A landscape with many valleys, sampled at points; each row gives a point and its height.
From any point a ball rolls to the lowest of the 6 points nearest to it. It stops when none of these is lower. Distance is the straight distance between rows; heights are no part of it.
Dun: [178  98 133  47 166 131 157 136]  (h 7.83)
nen: [132 109 129 139  95 129 161 112]  (h 2.01)
vovog: [133  89 169  98 122  91 126 109]  (h 3.43)
mal: [146 132 122 157  89 144 156 120]  (h 1.48)
lizu: [178  88 138  81 139 117 162 115]  (h 4.85)
kis: [ 97 153 117 170 114 144 113 130]  (h 2.90)
zazez: [176 105 161  68 143 106 146 128]  (h 5.08)
Zakig: [129 151 121 166  84 153 126 127]  (h 1.99)
romir: [ 90 195 125 142 106 142  92 156]  (h 3.25)
kagi: [162  97  98  98 146 148 192 128]  (h 3.68)
lod: [134 105 131 149 101 131 130 105]  (h 2.57)
Zuz: [129  86 143 135 121 106 105 100]  (h 3.82)
Fami: [165  94 133 139 107 127 133 102]  (h 3.08)
fupe: [115 163 122 173  98 151 114 126]  (h 2.21)
zaru: [181  88  94  92 153 155 181 129]  (h 1.46)
vum: [173  87 118 103 133 130 173 119]  (h 4.29)
bur: [ 96  89 145 131 128 104 114 102]  (h 3.22)
Nole: [106 174 122 164  99 146 111 135]  (h 1.91)
tadap: [ 84 172  81 170 169 148 112 154]  (h 5.26)
Naba: [195 132 176  58 150 118 136 138]  (h 7.25)
vib: [ 87 115 126 159 126 123 123 118]  (h 2.85)
pofad: [145 106 127 153  98 136 143 103]  (h 2.12)
vese: [101 183 137 144  77 139 132 142]  (h 3.05)
Ful: [102  93 145 148 114 116 127 109]  (h 2.81)
rafe: [110  95 141 126 149 101  82 107]  (h 4.33)
Vuv: [115  99 133 153 113 119 126 104]  (h 2.94)
lupa: [ 76 146  88 167 179 131 122 143]  (h 4.99)
toru: [ 78 203 110 113 132 130  87 177]  (h 6.11)
Bas: [ 99 135  76 161 205 119 116 140]  (h 6.04)
Zenal: [138 152 128 139  79 147 174 135]  (h 1.92)
podog: [179 143 171  37 169 128 152 149]  (h 8.97)
tobe: [ 83 199 130 135  96 135 101 162]  (h 4.19)
kosen: [199  90 114  93 159 141 150 118]  (h 5.63)
mel: [ 67 122 106 152 171 116 110 125]  (h 3.09)
Tazok: [ 78 195 100 148 154 130 115 164]  (h 5.58)
libu: [184  89 130 111 117 135 156 111]  (h 4.30)
kibi: [173  93 160 105 120 116 112 106]  (h 5.33)
zemaf: [ 88  96 122 159 144 121  99 117]  (h 3.73)
Zik: [101 195 108 140 113 150  74 160]  (h 3.88)
tak: [163 103 181  70 129  92 141 121]  (h 4.10)
kemim: [169 101 172  88 127 103 116 112]  (h 4.74)
zot: [196  95 131  82 143 123 147 122]  (h 5.86)
Sotor: [152 108  85  96 145 172 190 138]  (h 4.60)
Bosi: [197 141 185  62 141 123 130 132]  (h 7.95)
Lotug: [176  89 156  77 135 109 157 120]  (h 4.34)
Nuz: [118  92 162 118 133  96  94 110]  (h 2.36)
vog: [184  96 159  86 128 112 134 106]  (h 5.36)
Kip: [ 74 142 108 167 143 132 111 129]  (h 3.36)
Pak: [116 131 123 172  94 141 127 118]  (h 2.32)
vos: [142  99 129 141  99 133 151 116]  (h 2.16)
mokir: [157 109 180  99 131  98  84 114]  (h 6.12)
Zup: [158 138 108 129  99 155 188 132]  (h 3.27)
saza: [100 153  76 168 194 131 123 142]  (h 5.98)
lik: [ 92 205 110 107 126 116  73 179]  (h 5.95)
Zis: [192 102 156  73 146 123 144 120]  (h 5.71)
Baru: [ 98 102 119 136 180 108  72 115]  (h 6.38)
runor: [151  83 152  97 119 105 148 111]  (h 3.74)
koge: [ 75 174 104 161 147 143 100 155]  (h 2.34)
fomi: [ 80 162 130 156  95 138 133 140]  (h 2.99)
lanuv: [123 170 128 155  76 145 142 139]  (h 2.35)
tageg: [ 64 121 114 156 145 121 116 126]  (h 0.60)
lep: [166 115 186  74 130  98 130 124]  (h 4.65)
vozu: [ 88 144 125 164 104 133 124 127]  (h 3.02)
Dobub: [106 128 130 166  95 138 133 113]  (h 2.55)
Saz: [154 111 110 127 115 145 189 125]  (h 3.91)
Bepim: [ 99 203  86 146 160 141  95 171]  (h 5.50)
rosib: [ 65 179 106 153 152 128 121 155]  (h 5.44)
Lilab: [123  94 141 134 106 110 139 110]  (h 2.48)
Dol: [ 83 129  96 169 158 135  99 129]  (h 4.82)
tig: [149 124 119 166  91 149 141 113]  (h 1.71)
nak: [102 210 102 127 129 132  73 177]  (h 4.84)
latu: [102 110 122 168 122 135 110 113]  (h 3.94)

For each start below, name every point that the ball comes to, in order.
Zis -> Lotug, runor, vovog, Nuz
lupa -> mel, tageg
lizu -> vum, zaru
Dun -> Lotug, runor, vovog, Nuz
toru -> romir, Nole
Vuv -> Lilab, nen, mal
Bas -> mel, tageg
lik -> romir, Nole
nak -> romir, Nole

Where does a ball stop that starts at each point below?
vog -> Nuz
kemim -> Nuz
Pak -> mal
Fami -> mal
Dobub -> mal
lod -> mal
